Each row is a point on a landscape with many valleys, with its height.
From any point a ball takes the steepest step (drop divided by distance) to one of its 4 nearest points. It stops when none of these is lower. Distance is the straight distance between rows; heights are no part of it.
dazus h=616: [  9  -3   6  23  10   2  -5  -3  -1   4 -13]
sud h=484: [-6  3 24 11  8 24 17  0  6 -6 18]
Norit h=344: [ 18 -11  -5  13   2 -22 -21   1   1  -2 -28]
melaz h=572: [ 0  1 17  9 11 13 10 -3 -3 -8 -6]
vamu h=532: [ -3   6  32   9   5  31  28   1  13 -11  17]
rubaz h=240: [-12   8   8  -4   1  15  11   0  -1   3  21]
naz h=677: [-5  3  5 -2  4 10 10 -3 -7 -2  2]
pob h=609: [-7  3  8  2  7 14 12 -4 -6 -4  4]
vib h=669: [  9 -12 -23  -5   0 -35 -40   7   1   8 -21]
gufu h=219: [-14  10   5 -12  -3  13  12   0  -1   7  25]
Rim h=313: [  8  -9 -22 -10  -7 -28 -22   3  -2   0 -17]
gov h=578: [-5  1 10  4  8 13 12 -4 -5 -6  1]
niz h=164: [-16  12  12 -17  -6  26  34  -1   4  -8  31]
gage h=482: [  8  -8 -16   6  -3 -14 -11  -2  -4   0 -14]
luv h=239: [  6  -9 -26 -17  -6 -35 -30   6   0   5 -18]
fegir h=402: [  4  -5 -22  -2 -11 -16 -14   0  -4   5  -5]
gavaz h=406: [ -4  -5 -40 -26 -17 -29 -22   3  -3   9   3]
mebe h=642: [ 7  1  0 13  2 -2 -6 -2 -1  7 -8]
luze h=807: [ 3  6  3 -2 -1  0  0 -1 -2  7 -6]
togik h=235: [ 14 -10 -11   3  -2 -26 -22   3   0  -1 -25]
zuves h=340: [  7  -8 -23  -5  -7 -23 -18   0  -4   0 -15]
gil h=475: [ 6  2 -7  5 -3 -6 -7 -1  0  9 -5]
diteb h=437: [  5  -1 -15   2  -7 -11 -11   0  -1   9  -4]
zaror h=346: [  1  -6 -29 -12 -13 -23 -17   1  -3   5  -4]
Zot h=557: [ -1  -5  28  26  14  29  17  -2   5 -14   8]
Lak h=567: [  8  -3  -8  12  -2  -6  -8  -2  -2   6 -10]
bosi h=420: [-8  8 23 -1  2 22 22  2  7 -4 23]
ninof h=545: [ -2  -5  23  21  15  24  16  -4   1 -14   4]
Rakur h=461: [ 3  6 -9 -6 -9 -8 -4  1  0 10 -3]
gor h=388: [-14   9  -6 -12  -4  10   9  -3  -5   7  20]
gopas h=498: [ -9   9  25  -4   0  29  31   0  10 -10  22]
geg h=882: [-14  10  14  -8  -6  36  39  -2   9  -8  36]
Falav h=709: [ 1  5  8  1  5  6  5 -2 -3  1 -6]
mamus h=580: [  4   2  20  13  13  11   6  -2   0  -4 -11]
bug h=519: [ -1   3 -26 -18 -18 -20 -13   3   0  14   6]
Kebu h=381: [ 13 -10 -14  -1  -2 -30 -28   5   1   1 -23]
vom h=590: [  5   2  17  15  12   7   0  -1   0   2 -11]
lakol h=568: [-8  5  0 -5  1 10  9 -3 -6  0  7]
gapet h=491: [ -3   3 -31 -23 -19 -24 -16   3   0  15   9]
Papip h=591: [  2  -3  26  17  17  16  10  -2   0 -12  -9]
sak h=279: [  3  -9 -28 -16 -10 -28 -21   3  -3   1 -10]
pipup h=544: [ -5  -3  18  14  12  20  14  -3  -1 -11   7]
ziliv h=447: [  2   1 -19  -7 -12 -15 -11   1  -1  12   1]
gif h=694: [ -9   7  -7 -13  -4   5   9  -4  -7   3   6]
nav h=341: [  9  -9 -18  -6  -5 -31 -25   4   0   1 -21]
ramu h=647: [  2  -1  38  30  14  35  23  -2  13 -14  11]
bem h=389: [ 15 -15 -12  11   4 -30 -34   4   2   2 -26]
bor h=558: [-5  0 13  8 10 16 12 -3 -4 -7  4]
vagan h=547: [ -1   4  35  17   9  31  26   1  13 -11  15]
rirud h=270: [-16  14  11 -21  -6  16  23   1   2   0  28]
zas h=533: [-4 -1 24 17 10 25 16 -1  5 -8 15]
sel h=180: [  2  -8 -30 -23  -9 -36 -28   6  -2   5 -14]
zakin h=612: [  5   3  12  11   8   5  -1   0  -1   3 -10]
nom h=563: [  1  -6  27  23  17  23  16  -3   1 -16  -1]
ruvek h=367: [ 10  -9 -18  -3  -6 -24 -19   1  -1  -2 -19]
Nal h=248: [-13   7   0  -7   0  12  10  -3  -5   5  18]
rutu h=594: [  7  -1  21  23  15   9  -2  -2   0   1 -13]
bokop h=331: [ -2  -7 -38 -27 -13 -33 -24   3  -4   5  -6]
bapul h=535: [ -5   9 -10 -17  -8  -1   6  -2  -5   6   2]
futur h=505: [ -2   9  -8 -14  -8  -3   4  -1  -4   7  -1]
noda h=245: [-14  13  14 -16  -3  16  20   2   4   1  26]
Dofif h=363: [ 14 -10  -9  10   0 -18 -15  -1  -1  -5 -25]
Giboz h=457: [-13  11  17 -14  -4  25  31   1   6  -8  28]
zare h=551: [ -1   9 -16 -21 -15 -12   0   2  -2  12   2]
Falon h=604: [-8  1 12  6  7 18 12 -3 -3 -4 11]
Dis h=312: [-10   7  17   1   4  19  16   0   3   0  22]
Kug h=546: [ 12 -14 -19   5   2 -33 -38   5   1   6 -24]
Paga h=384: [ 16 -10  -6  14   1 -15 -13  -2  -2  -5 -26]

Where does a ball stop that starts at each point below?
dazus => gufu
bosi => gufu
vagan => gufu
mebe => sel
Falon => gufu
Rim => sel
